Each row is a point on a landscape with many valleys, with its height.
From any point a ball rolls to the lowest of the 6 points nearest to it. It stops when none of these is lower. Distance is the straight distance between rows; heights are no part of it.
z223 height 622: [ 20  -7   6 -93  12   5   3 -34  21  52 -11 -21 -42 -25  66 -45  21 -28
  -5 -55  14  12  12  65 -53  32   6 -32  15   7  39  -3 -22  12   2]
z780 height 654: [ 22  -9   0 -42  10   2  -3 -35   4  36  -9  18 -12 -19  68 -30  24 -20
 -15 -23   0  22  17  36 -34  29  -2 -38  -9   2  32   4 -27  22 -21]
z890 height 387: [  1  19 -10  20 -36  30  28  -4  17 -41  29  44  17 -26   9  -7 -17 -15
  -4   6  -3  29  16 -10  11  -5  11  -3 -27 -23   7  -9  -6  30  -9]
z836 height 561: [ 27  14  -1  47 -43  67  -1 -29  26 -49  54  67   3 -22  41 -41   7 -28
 -27 -28  27  86  23  -6   7 -23  49 -39  -1 -45  -1  -1 -32  47  10]
z664 height 328: [-12  22 -22  52 -32  44  19 -10  11 -52  39  52  17 -28 -15  -4 -34   2
  -5  -5  -9  16 -12 -21  26 -22  19  13 -12 -40 -22  -8  -2  40   7]
z103 height 506: [ 26   4 -21  26 -18  50 -12 -21   6 -35  35  64   9 -13  28 -26   0 -26
 -19  -8  18  57  23  -2 -14 -12  46 -46 -18 -37  16  -3 -26  42  -1]
z694 height 638: [  3 -37 -11 -37  35 -12 -27  -3   3  44 -10   6  -6  14  33  -6   5  -1
 -14 -18  24  17   8  12 -52  -5  26 -45  12  12  27   8 -14  -2  -9]
z807 height 420: [  1  32   6  12 -63  17  38  -9  13 -53  31  24  14 -25   4  -7  12   7
   1  17 -22  24   0 -13  27  -1 -16  16 -30  -4   4  -3  -8  30 -45]
z521 height 452: [ 13  -2  25 -59   0 -20  17 -23   2  18 -14  -6 -37 -17  39 -19  22  -7
   2 -10 -25  14   5  34   9  41 -21   1  -1  20  13   4  -8   1 -21]
z891 height 399: [-10  12 -20  17  -6  15   5   4  -3 -23   8  40  13 -20  -7   6 -21  -1
  -9  13   1  23  16 -11  -6   2  12 -11 -19 -22  -9  -8   4  19   9]
z171 height 541: [ 21  -4   3 -41 -12  -4  15 -24   5  22  -9  17 -10 -20  54 -19  15 -19
 -11  -4 -13  16  21  24  -4  27  -5  -9 -14  16  15  -2 -19  10 -29]
z115 height 403: [-28  27  -8  80  -8 -23  -4  34 -12 -21 -18 -37  22  11 -38  22 -34  39
  12   2  22 -53 -22 -26  30 -12 -32  47   7  -9 -61 -10  23 -10  24]
z721 height 378: [-11  27  -6   6 -41   4  30   9   6 -36  18  14   8 -27  -9   3  -1   4
   2  23 -19   5   8 -14  28   9 -21   9 -27   3 -10   0  -6  12 -22]
z452 height 460: [-23 -13 -29   7  38  -4 -23  10 -17  15  -8  13  10   0 -12  12 -20   1
  -8   3  16  22   7   1 -22  -6  34 -12   6  -5  -9  -7  -3  -5  16]
z44 height 376: [-21  -3 -34  46  18  18  -2  18 -20 -19   1  18  14  -4 -27   9 -33  18
 -12  18  11   6  -8 -21  -4   4  25   7  -1 -35 -22 -11   0  21  24]
z730 height 510: [ 21 -10  32 -91  15 -18   0 -19  17  24 -18 -27 -61 -13  28 -31  28  -3
  11 -26 -22  -1  -5  31 -11  22 -21   1  20  23  25   7  -1 -11  -5]
z295 height 440: [-13 -18  23 -20  40 -23 -33  13 -14  30 -15 -68  21  48 -60  27  -1  -4
  11  10  17 -45  -3 -15  -6 -24   8   6  27  10 -10   0  39 -55  30]
z981 height 411: [  7   4  -4 -17  -9  -2  21 -11  13   0   4  21  -3  -8  26  -6   8  -9
  -9  12 -23  21  13   5   8  19  -9  -3 -17  10  14  -4  -9  15 -30]
z629 height 297: [-17  37  -1  58 -43  28  24   5  14 -60  30  40  20 -29 -23   0 -31   4
   3  -1  -7 -11 -21 -27  29 -19 -14  29 -15 -26 -25 -10   0  32  -1]
z964 height 205: [ -5 -33   6 -39  64 -21 -44  15 -19  29 -34 -88  25  51 -56  34   9 -17
  15  15  34 -47  -7 -20 -14 -35  21  16  24   2   4  -2  33 -60  30]
z512 height 650: [-12 -26  -3 -14  36 -22 -30  13 -13  37 -19  -9   8  25 -20  24  -3  -8
  -3   9  16   0   1   0 -28 -21  21  -1  24   5  -1   5  15 -37  14]
z804 height 714: [ -1 -11 -21 -11  25   2 -18  -3  -3  14  -2  37   5  -1  20  -2   1  -8
 -18   5  24  28  16  15 -35  -2  27 -45 -15  -5  11  -1  -8  11   8]
z396 height 448: [  9 -11  14 -29   4 -24   1  -8   7  22 -13   1 -20   3  20   6   9 -10
   3   2 -31  11   4  16   0  17  -5  -5   0  22  12   1  -1  -3 -14]
z997 height 617: [ 24 -29  33 -58  22 -31 -14   7  -1  29 -22 -50 -30  29 -18  11  26   3
  14   5 -21 -36 -10   4  13  -2 -20   1  24  24  25  10  18 -31  12]
z525 height 535: [ 16  26  17  15 -77  43  42 -19  21 -53  29  28  -3 -21  31 -30   1   3
  -7  11 -25  46   2   4  26   2   1  17 -29 -10  16   0 -32  37 -52]
z909 height 332: [-21  28 -13  87 -27  20   5  11  -7 -59  17  18  18 -26 -28  14 -39  18
   1  -1   6 -31 -24 -29  22  -8 -27  41  -9 -20 -40  -1  -3  28   5]
z476 height 803: [ 14 -14 -23 -17  20  10 -12 -13   2  25   2  36   6  -4  50 -16  22 -13
 -20  -6  27  28  18  18 -40   2  24 -61 -12  -2  20  -3 -27  16  -6]
z70 height 108: [-26 -12 -19  40  60 -23 -27   8 -32  35 -14 -45  40  39 -57  22 -20   1
  18  19  42 -23 -32 -17  -9 -14  20  17  34 -14 -28 -11  13 -50  32]
z504 height 479: [ -8 -47  15 -65  54 -25 -51   5  -4  49 -28 -60   0  39 -34  30  14 -11
   9   5  30 -45 -12  -6 -32 -32  27 -12  26  16  30  10  12 -42  12]
z391 height 404: [-31  25   7  60 -13 -21   5  35   0 -25 -15 -28  16   1 -34  16 -21  30
  12   2   2 -35 -10 -20  24 -11 -42  36   8  13 -48  -2  35 -14  20]
z110 height 350: [-25  32   4  56 -38  -3  21  20   8 -58  10  10  20 -32 -38   9 -12  12
  10  -9 -13 -23  -7 -24  24  -9 -43  39 -17  -1 -38  -7  10  24  -8]
z703 height 538: [-10 -44   6 -40  45 -16 -39  12 -16  33 -25 -39  11  38 -33  23   9 -10
   1   3  23 -28  -4  -4 -27 -33  20  -7  27  12   8   7  19 -50  16]
z616 height 355: [ -5   8 -27  54  -1  48   5   1  -4 -40  31  51  22 -20 -18   0 -39   6
 -22  -1   7  12  -8 -19  11  -7  18   0 -10 -46 -15  -8 -14  45  24]
z125 height 534: [ 22  12  -9  53 -23  62  -8 -22   8 -49  58  70   6 -16  24 -31 -11 -19
 -28 -28  23  82  16 -14  14 -22  46 -23   2 -53   0   3 -26  48  19]
z613 height 501: [-11  -1  20  12  20 -30  -9  37  -7  12 -25 -81   9  52 -61  16   9   9
  26   8  -9 -44  -2 -14  23 -28 -22  15  25  15 -19  -2  43 -52  29]
z776 height 430: [ 10  -9  33 -55   9 -25   6  -8   7  19 -16 -12 -38  -4  26 -10  25  -6
  10  -7 -33   0  -7  28  10  22 -23   6  14  24  18   4  -2  -9  -9]
z8 height 296: [ 23  19   9   6 -71  43  33 -25  14 -44  27  34  -5 -23  44 -35   8 -16
  -7   5 -20  47  11  16  19   6   9   9 -32  -4  18  -6 -23  36 -47]
z551 height 358: [-34 -17 -17  30  41  -7 -20  19 -26  19 -10 -17  30  17 -37  20 -24  12
   6  11  25   1  -9   1 -17  -2  29   5  21 -14 -28  -8  14 -26  30]
z831 height 523: [ 35  22   9  -1 -58  31  37 -32  21 -32   9  27  -9 -31  53 -36  17 -25
  -6  10 -17  44  19  21  11  32  14   4 -29  -3  26  -5 -25  29 -46]
z936 height 574: [ 26   5  -6  -7 -20  20  22 -28  17  -2   9  43  -4 -19  46 -23  16 -26
   3   6 -12  32  25  15  -1  15  16 -17 -23  -9  15 -12 -25  30 -27]
z317 height 486: [ 15 -11  19 -39   8 -31   8   7   9  26 -10 -21 -17  -1  -5  13  20   1
  11   6 -32  -4  -3   9  11  13 -18  -1  13  28  15   2  10 -20  -8]
z523 height 483: [-34 -17 -15   4  32 -13 -24  13 -12  23 -12   6  22   5 -29  15 -20   3
   1  19  16  12   4   7 -24 -11  27   1  16  -1 -16   1  10 -26  23]
z799 height 717: [ 26  -5 -17 -12  -8  13   5 -35  10   9   6  33  -2 -18  63 -37  24 -22
 -14  -5   8  30  18  25 -24  18  17 -33 -28 -15  26  -3 -27  30 -15]
z142 height 471: [ -3  13  -8   4 -12   7  17   7  12 -12  14  29   4 -19  -6  10 -10 -10
  -1  18 -16  16  12  -5   0   9  -2  -6 -15   0   2  -3  -4  17 -11]
z49 height 631: [  2 -46   1 -52  39 -21 -33  -7  -2  49 -12 -26  -3  29  -8  18   5 -10
   4  -8  18 -16  -5   0 -34 -15  24 -17  23  15  21  23   4 -21   2]
z250 height 699: [ 25  10  10 -27 -33  27  17 -41  17   3   4  21 -24 -27  70 -49  34 -27
  -7  -6 -12  22  22  39 -10  37  11  10 -27  10  14  -4 -35  30 -33]
z229 height 349: [ -3  18 -14  44 -30  46  11 -14   6 -45  40  61  13 -20   5 -16 -38  -5
 -15 -10   0  36   3 -12  18 -24  23  -1 -20 -45  -7  -7  -5  36  13]
z868 height 614: [  9 -39  15 -55  30 -23 -29   9  -5  41 -23 -42  -9  38 -21  27  15  -1
   5   3   8 -42  -8  -8 -17 -24   9  -9  22  23  29   7  22 -34   7]
z24 height 545: [ 12 -21  25 -25  13 -31   4  20   5  31 -12 -47 -26  21 -24  23  23   6
  16  13 -25 -21  -7  -4  17  -4 -23  -1  25  28  13   4  14 -32   1]
z64 height 472: [ 12  27  10 -15 -48  16  28 -20   7 -25  10  16  -5 -28  29 -19  20  -7
  -6  17 -22  27   7  12  26  22 -14  15 -36   8  10  -2 -19  29 -43]
z857 height 550: [  9 -17  -1 -36  21 -17  -3 -15   9  36  -7  14 -16   7  30   1   9  -4
   0  -4  -5  10  17  16 -31  14   1 -25  -1  20  19   3  -6   0 -15]
z403 height 198: [ -8 -15  26 -15  14 -27 -12  18  -6  24 -26 -73   4  50 -51  23  12   0
  12  11  -1 -47  -2 -10  13 -23 -14   2  22  23   6   3  37 -59  17]
z968 height 394: [ 11  20   0  -6 -43  10  33  -9  12 -19  12  18  -2 -30  19 -12  13  -5
   0  24 -26  28  16   2  24  19 -18   3 -25  -4   8   4  -7  19 -40]
z866 height 428: [-33  12 -19  25   2  -1  13  18  -5 -21   0  12   8 -17 -18  16 -18  10
  -1  11 -10  -3   1 -12   3   5   3   7  -9   0 -15  -5  13   5  18]
z271 height 621: [  5  -1 -16 -12   4  -6   8  -5  -7  19  -6  25   1  -5  26  -2  10  -4
  -2  14  -4  16  19   1 -15   7   4 -19  -7   5  14   0   2  11  -9]
z375 height 619: [  1 -14  13 -18  16 -26  -7  21  -8  33 -14 -25  -2  20 -22  21   4  -3
  10  12 -12 -19  -1  -8  -4  -3  -7  -8  23  23  -2   9  20 -35   9]
z81 height 359: [-19  15 -29  72 -19  34   8   3  -6 -46  34  44  20 -12 -17  12 -49   3
  -4  -5   9  10 -22 -28  16  -4  19  20  -6 -34 -17  -4 -12  44  18]
z564 height 357: [-18   9 -36  68   8  16   0  11 -15 -35  17  33  26 -11 -29  22 -43  21
  -5   3  15  -8 -19 -28   9   5  11  23  -4 -30 -20  -4  -6  26  21]
z46 height 365: [-37  28  -1  67 -20  -3   7  27   1 -42  -2  -3  23 -18 -34  16 -18  27
   8   1   4 -32  -9 -26  24   2 -33  38  -4  -1 -42  -1  18   7  16]
z61 height 345: [  4  13  19 -15  -7 -28  20  19  -1   2   0 -16  -7   3  -5  13  20   5
   7  18 -33   4  -2   7  29  14 -44   3   3  23  -3   8   2 -12 -10]
z132 height 697: [ 32   2  -7 -33  -4  11   1 -30  11  32  -8  20  -8 -25  75 -41  30 -26
 -17 -24  16  16  21  35 -40  23  10 -37 -15  -1  29  -5 -29  37 -16]
z855 height 607: [ 28 -12   2 -57   8   0  -5 -32   2  44 -14  11 -26 -22  68 -34  23 -12
  -4 -24   3   7  11  34 -34  27  -2 -19   0  15  30  -1 -21  10  -7]
z77 height 670: [-15 -10   7  16  24 -29 -23  27 -12  22 -15 -55  24  40 -57  23 -18   3
   6   9  17 -37 -12 -15   0 -18  -6  25  29  10 -33 -10  39 -56  29]
z774 height 513: [-24  27   4  26 -20 -29  26  37   6 -23   3 -23  12  -6 -33  21   5  22
  15   6 -19 -20  -3 -13  23  -2 -46  17  -3  15 -26   8  26 -14   5]
z769 height 384: [ 12  14  19 -35 -17  -3  28 -14   8   7  -4  10 -13 -18  29 -17  28  -6
   4  12 -40  17  10  19  17  27 -18   7 -31  22   9   4  -9   6 -31]
z135 height 331: [-10  35  -3  33 -55  25  30   3  11 -67  35  39  15 -33 -22   0 -13   1
   5   3 -13  10  -9 -17  21 -16 -17  19 -23 -13 -15  -4  -1  28 -26]
z385 height 491: [ 18   6  22 -44 -17  -1  25 -33   8   0  -2   1 -24 -14  48 -26  36 -15
  -6  -1 -30  25  15  27   6  40 -18  13 -17  22  10   2 -12   9 -32]
z882 height 692: [  3   5  25   1  -4 -38  -9  46   3  -5 -14 -66   3  51 -59  13  17  29
  21   8 -21 -48 -13  -9  30 -22 -47   1   8  23 -12 -10  25 -47  23]
z108 height 368: [-30  25 -16  40 -13  13  11   8  -4 -30  11  22  20 -20 -30  16 -28   8
   1   5  -5  -6  -9 -20  12   1   7   8  -5 -14 -29  -8   9  19  12]
z181 height 577: [ 15 -15  18 -83  17 -13  -2 -21  16  41 -17 -14 -38 -12  57 -35  26 -18
  -1 -35  -7   4   5  40 -21  30  -7  -6  13  16  26   7   2   2 -10]
z934 height 700: [-24   6   2   2   1 -22   2  25  -4  18  -9 -14   5   5 -27  29 -12   5
  12  19  -8  -9   7  -7   6   6  -6  -1   8  16 -10   9  20 -25  19]
z412 height 567: [ 17   9  31 -82   5 -11  10 -23  13  15  -7  -9 -48 -16  48 -41  35 -19
   8 -25 -27  16  13  41 -10  41 -20   9   0  21  13   6   1  -6 -17]
z897 height 603: [ 26 -28  30 -70  25 -34 -17 -10   1  30 -34 -46 -49  21  -6  -1  34   4
   9  -1 -26 -35 -13   9   6   9 -18   2  18  23  35  15  13 -26   2]
z84 height 383: [-34  32  -4  85 -13  -8   4  31  -3 -35 -22 -16  14  -4 -28  19 -27  37
  14  -1   6 -49 -20 -34  24  -7 -41  47  -4  -2 -52  -4  22   0  17]
z67 height 705: [ 17  16  35 -92 -14   0  29 -30  22  13   4 -14 -48 -18  60 -64  56 -19
   8 -50  -8   7  29  61 -31  40 -15  -3  -3  29  23   7  -6  -2 -24]
z29 height 673: [ 11 -23 -21 -32  27  -9 -13  -8   6  39  -9  24  -8   5  39 -13   5 -10
 -17 -19  23  21  15  20 -44   4  20 -42  -4  -1  26   0 -12   7  -1]
z967 height 438: [ 17  17  -8  18 -39  40  21 -18  20 -30  22  48  10 -23  28 -19  -2 -19
   1   9 -11  35  16  -3   2  -5  21 -12 -31 -24  15  -4 -17  28 -25]
z274 height 659: [  6 -25  21 -51  37 -22 -29  24  -3  45 -29 -74 -16  46 -38  27  27  -1
  14  17   9 -54  -1  -3  -4 -22   5  -7  25  25  30   3  23 -42   8]
z42 height 371: [-26  44   4  83 -28  -5   3  21  -3 -69 -12  -6  16 -15 -36  13 -21  27
  12  -8  -4 -49 -24 -35  35  -9 -63  56  -2  -6 -54  -7  15  19   4]
z413 height 367: [ 11  18 -29  66  -7  44  -9 -21  -7 -43  52  57  12  -6  -8 -11 -39   9
 -26 -10  14  42 -12 -14  15 -13  33  -2  -7 -53 -14 -10 -14  44  20]
z627 height 539: [ 42  -3 -12  16 -16  46 -13 -28   1 -26  26  58  13 -21  47 -33  20 -34
 -30 -20  41  57  36  13 -20  -9  44 -55 -11 -22  19  -1 -33  37  -4]
z744 height 585: [  7 -37   9 -77  39 -17 -24 -12   2  48 -29 -19 -29  19  23  -3   1  -6
   4 -15  15 -17  -6  17 -29  -6   9 -18  23  11  37  14  -4 -15 -12]
z727 height 492: [-10  -6 -29   5  26   6 -14   6  -6   1   5  36   3   3 -11  14  -7   2
 -13  13   1  24   7   7 -18   3  26 -22  -9 -11  -3  -2   6   3  16]
z652 height 335: [-16  21 -19  63 -12  24   8  13 -10 -41  12  24  20 -24 -31  18 -44  20
  -2  -2   6 -22 -24 -21  16  -3  -7  36  -2 -21 -34  -6   2  26  19]
z973 height 439: [-31  27  12  55 -17 -27  -3  43  -3 -21 -24 -43  22  18 -47   8 -16  32
  14   2   7 -47 -13 -21  32 -20 -59  36   6  12 -54   2  36 -28  18]
z72 height 499: [-30  15  -1  56   3 -20   5  34 -13   3 -18 -36  18   9 -41  26 -21  20
   6  12   9 -28 -12 -14  11  -3 -16  34   9   9 -44   3  28 -13  25]
z305 height 408: [-25  20 -18 107  -3   0 -14  21 -20 -32 -23  -5  28   7 -37  36 -35  30
  12   3  17 -60 -30 -54  27 -15 -33  51  11  -8 -64  -8  -7  13   1]
z371 height 639: [ 27 -24  36 -59  17 -28  -8   1   5  21 -26 -46 -48  19 -18   2  41  12
  14  -1 -37 -36 -20  12  24  20 -41  15  14  19  29   7  11 -36  10]
z644 height 627: [ 34 -16 -16 -48  22  11  -8 -32   5  48  -1   4 -17 -17  75 -40  25 -18
 -21 -38  32  20  20  43 -55  24  20 -56   2   5  39  -3 -35  22  -4]
z612 height 595: [ 25 -34 -14 -53  35  -3 -12 -28   5  49  -5   2 -19  -9  58 -26   5  -5
 -18 -28  27  22   4  27 -52  16  13 -46   8  14  39   5 -22  16   4]
z336 height 366: [-28  12 -34  66  15   8  -1  20 -16 -12   1   6  22  -9 -34  18 -35  28
   2   7  18 -15 -26 -19   4   4   3  27   4 -28 -30  -7   1   2  19]
z666 height 540: [ 11 -27  23 -54  20 -35 -11   1   4  45 -21 -27 -30  17   2   2  15   5
   6  -2 -16 -13  -2   9  -4   5 -10 -12  25  28  20   9  12 -21 -12]
z457 height 397: [ 14  20  -3  32 -51  49  20 -17  15 -44  51  52   6 -20  26 -27 -15 -14
  -5  -9   0  50  16 -10  16 -24  32 -11 -19 -36   1  -1 -14  36  -8]
z221 height 390: [-33   1 -29  63  42 -12 -18  14 -36  15 -13 -31  28  14 -41  22 -28  17
   6  11  38 -11 -27 -12  -5  -2  22  28  21 -17 -37  -3   6 -12  25]
z90 height 391: [-23 -10 -25  39  37   1 -26  11 -21  -5   2  23  17  -3 -22  21 -23  17
 -15  16  15  24   2   0  -8   0  36   2  -2 -21 -14  -5  -3   0  28]
z192 height 630: [ 23 -27  33 -45  20 -31 -19  21   0  25 -30 -82 -30  40 -37  18  50   6
  23  18 -21 -57 -14  -3  18  -9 -42   4  17  26  33   2  20 -42  16]
z723 height 419: [-24  20  -3  41 -18 -15  13  35  -6 -19  -3  -9  22 -14 -43  20 -14  26
   9   6  -1 -17  -4 -13  16  -4 -27  21   2   0 -30  -2  21  -5  15]
z448 height 370: [-19 -25  -5  -4  53 -24 -43  11 -21  33 -15 -48  31  35 -50  26  -9  -6
  10   2  36 -10 -15  -4 -21 -21  33  12  33   0 -18  -1  19 -50  27]
z661 height 389: [ -2  23  -8  18 -34  14  31   7  12 -33  27  37  15 -29  -2   5  -5  -4
  -1  17 -20  22   9  -7  18   0  -3   1 -29  -6  -5  -2  -7  22 -18]
z439 height 417: [-34   0 -19  40   9  -5  -4  21 -17   1  -5   0  19  -6 -28  26 -26  14
  -5  13   5  -2  -7  -9   3   6   9   8   3 -10 -24   1  14 -13  27]
z233 height 395: [ -7  32   4  36 -82  37  42  -3  17 -72  50  47  13 -32  -7 -19  -4   0
  -4 -16 -23  20 -16 -17  34 -23 -10  28 -24 -18 -12  -4 -11  33 -38]
z758 height 392: [-22  19 -31 104   0  14  -5  10 -27 -34   4  15  26   7 -31  33 -51  39
   1   3  21 -47 -34 -49  24  -9  -5  27   3 -19 -46  -5 -19  22  17]
z465 height 361: [ 13   1  16 -38 -10 -18  25  -8   1   5  -2  -3 -23  -7  24  -7  22   3
   4   8 -35   7   6  25  15  25 -17   2  -6  19   5   7  -8  -7 -23]
z621 height 498: [-13   2  -8   9  -1  -2  13   2  -1 -12  10  24   6 -15   8  16  -5  -2
  -2  22 -13   8  17 -11  -9   4   5 -11 -16  -5   5  -2  -1   9  -4]
z11 height 393: [-30  39  -3 109 -21  -9 -13  17  -6 -53 -26 -17  18   7 -38  23 -21  31
   8   1   3 -59 -20 -39  42 -22 -66  64   1  -6 -67   2  12  13   2]
z658 height 571: [  7  21  -3  35 -81  72  29 -17  20 -43  53  54   7 -19  32 -38  -6 -19
   1 -18 -12  57  18 -13  16 -26  20 -12 -16 -28   6   0 -30  34 -29]
z76 height 382: [-15   1 -37  79  29  27  -6   5 -34 -28  26  27  24   9 -28  24 -41  22
 -10  -5  34  -3 -28 -25  11  -1  27   8   5 -42 -30  -5 -23  33  19]
z145 height 468: [ 27   6 -13  13 -25  34   6 -28  14 -23  16  54   3 -22  36 -23  12 -22
 -15   6   3  40  24   5  -5   0  34 -36 -25 -26   9  -1 -29  32 -13]
z623 height 222: [  4  15  16 -12 -15  -8  30   5   1  -3  10   5  -7 -15   7  14  15   3
   4  17 -28  11   0  -4  20  19 -24  12 -14  16  -2   5   6   6 -21]
z197 height 369: [ -5   7 -29  34  -6  30  -6  -9  -5 -33  26  50  13 -15   7  -8 -21   2
 -19  -1  12  30   9  -7  -1 -11  30 -15 -13 -41  -6 -12   0  39  11]
z925 height 620: [ 14 -26  33 -45  18 -35 -14  23  -4  30 -27 -53 -21  41 -31  19  20   4
   8  14 -11 -42 -10  -4   9  -9 -16  -7  20  29  24   0  20 -44   5]
z605 height 435: [-27   9 -17  59  18 -13 -14  19 -12   3  -9 -16  24   9 -38  17 -28  20
   2   4  16 -22 -13 -14  11   2   3  28  12  -6 -34 -11  14 -22  27]
z852 height 696: [ 20  11  25 -66  -6  13  17 -35  14  29  -1  -2 -32 -17  72 -55  42 -32
 -13 -35  -8  16  19  62 -34  39  -5 -15  -8  15  19  -1 -18   8 -21]
z911 height 596: [ 21 -34 -11 -52  38 -16 -17 -22   5  56 -12  -1 -10   7  52 -15  -1  -7
 -13 -29  31   5   7  29 -48   1  16 -45   9  16  34  10 -17  -1   3]
z626 height 602: [  2 -35  18 -46  33 -30 -23   2  -3  41 -15 -24 -16  25  -4  13   4  -4
  -1   0   4 -24   0   2 -17 -11   4 -12  19  25  30  14  20 -26  -2]
z754 height 354: [ -6  29  -7  31 -46  43  26  -8  18 -55  47  47  11 -29  -7 -10 -21  -5
   4   1 -14  25 -12 -17  18 -22   7  12 -20 -31  -3  -1  -5  31 -10]
z913 height 580: [ 25 -29   4 -69  28  -9 -12 -28   7  49 -19  -9 -30  -6  60 -18   5  -8
 -10 -26   3   2   7  31 -45   9   6 -35  13  17  39  11 -11  -8  -7]
z454 height 418: [ 16  14 -11  12 -33  31  17 -10  14 -29  26  50   9 -22  20  -6  -3 -13
  -2   9  -5  31  19  -7   2  -1  13 -20 -26 -20  10  -2 -14  26 -12]
z45 height 502: [ 12  26   0  31 -70  53  34 -17  18 -48  45  46   9 -21  19 -27  -8 -10
  -8  -2 -20  44   3  -5  25 -17  17   2 -25 -19   6  -7 -23  39 -42]
z113 height 504: [  6   2 -10  -4  -8  10  21 -13  11 -12   7  40  -1 -12  31  -5   3 -17
  -2   9 -16  24  16   0  -3  16   3 -25 -24  -5  11  -2  -9  21 -19]
z209 height 771: [  16   30   10   37 -104   57   31  -25   20  -57   49   42    3  -25
   33  -47    4   -4   -2   -6  -12   64   13   -1   24  -16   20    1
  -19  -16    7    3  -35   36  -63]
z80 height 553: [-22 -11  -5  -1  29 -21 -21  17  -9  29 -14 -22  12  19 -31  26  -7  -4
   1   9  16  -7   3   3 -18  -5  13  -1  21   3 -17   0  21 -38  23]
z450 height 423: [ -7 -20  19 -43  42 -23 -33  21 -16  30 -29 -79   8  54 -60  31  22  -3
  14  16  13 -58  -5 -21  -7 -33   7  17  24  10   8  -2  30 -55  27]
z802 height 422: [-14 -15  26 -27  22 -23 -17  21 -11  33 -25 -57   1  42 -46  24   1  -8
  15  10   4 -37  -1 -13  -4 -15   1  -6  19  21   6   4  30 -50  21]
z733 height 608: [ 10 -47  -2 -73  47 -19 -33 -16   4  57  -7 -14 -25  28  25   0  -5   1
   3 -21  35  -9  -3  14 -51 -15  26 -26  15  22  32  15  -8 -21   1]
z60 height 503: [-28   7 -34  79  23  -8 -11  14 -33   3  -6 -25  38   9 -35  27 -31  28
  11  13  33 -29 -25 -38  10  -2   9  33   9 -14 -51  -6   3 -23  22]
z210 height 592: [ 13  -8  34 -26  -8 -37  -3  22   0  15 -24 -55 -16  31 -36  15  26  16
  18   7 -39 -23  -8  -2  33   0 -48  -1  14  30  11   7  14 -35   5]
z293 height 487: [ 10  -9  23 -24  20 -31 -18  36  -3  20 -33 -96  -7  68 -57  20  30  17
  16  12 -20 -68 -16  -6  26 -24 -40   6   9  27  21  -2  30 -57  16]
z69 height 512: [ 21  17  20 -29 -53  12  27 -36   7 -15   8  11 -10 -25  45 -35  27  -8
 -12   8 -33  30   7  20  17  33 -15  19 -31  18  13   2 -24  17 -33]
z632 height 374: [ -3   0 -30  53  30  27 -13  -3 -23 -31  21  44  10  -5 -17   0 -36  13
 -20   6  23  26   1  -9  -9  -3  32 -10 -10 -39 -11  -6 -13  27  23]
z547 height 594: [ 15 -30  -2 -59  34 -16 -18 -12   4  50 -21  -2 -21  14  43  -5   6 -12
  -7 -13   5   3   6  25 -36   7   9 -24  10  18  30  11 -12  -7 -14]
z149 height 632: [ -8   4  20   1   1 -36  12  35  -6   2  -2 -38   5  18 -41  22  12  22
  11  11 -22 -23   0 -12  17 -13 -30   4  16  25 -15  -3  31 -36   9]
z856 height 543: [ -6 -18   9 -25  13 -18   9  -2   0  23 -11   7  -7   3  11  12   4  -1
   0   6 -20   9   6   1   3  10  -5 -13  -2  16  11   1   7 -11 -13]
z517 height 583: [ 15 -43  16 -72  29 -25 -18  -8  10  52 -26 -35 -33  21  12   0  12  -2
   6  -5  -2 -26 -10  15 -21  -1   2   0  25  22  44  12  12 -23  -6]
z51 height 470: [-34   8 -39 103  18  13  -7  12 -32 -25   5  -1  33  18 -37  36 -39  33
  12   5  35 -37 -35 -50  18  -9  10  26   6 -35 -47  -9 -20  -1  16]
z759 height 564: [ 29 -21  20 -92  26 -21 -10 -18   2  43 -20 -28 -44   8  41 -24   8  -9
   6 -24  -5  -9   2  28 -26  17  -4  -4  22  20  31  10   3  -9  -7]
z251 height 509: [ 22  -8  46 -77   1 -23   5 -18  10   5  -9 -20 -56  -3  28 -29  41  -3
  16 -19 -27   3   5  32  17  37 -34  14  10  35  12   9   5 -20   1]
z497 height 668: [ 30 -13 -23 -11   4  30  -7 -18  10   3  10  43   5 -21  63 -31  30 -26
 -27 -13  37  25  26  21 -31  13  39 -60 -19 -14  20  -1 -40  41   3]
z189 height 484: [ -9  -2  17 -17   6 -30   8  27   0  18  -8 -29  -7  21 -27  23  10   4
   2  16 -30 -14   1   4  17   1 -24   0  12  25   0   8  23 -30   4]
z818 height 656: [-15 -28  -6 -27  39 -19 -27   4 -10  37 -11   7   5  17  -2  20   0  -3
  -7  -1  26  11   6  12 -31 -16  23 -21  11  12  15  12   5 -25   9]
z442 height 593: [-26   6  -7  52  25 -13 -20  15 -26  18 -23 -48  30  31 -47  22 -33   8
  17   9  35 -29 -23 -16   8  -5   3  39  25  -5 -44 -10  22 -43  35]

Where does a ball stop that starts at each point below?
z733: z623
z626: z623
z612: z623
z997: z623
z799: z629
z627: z629
z497: z629
z621: z629

Call two points neighbours if one is among the 6 nearest of the other. Go from one point of each pair to the other, from neighbour to neighbour, staying as low as possible. Name the highest point that can't be avoided.
z964, z8: z967
z70, z964: z448
z964, z629: z221
z623, z629: z721
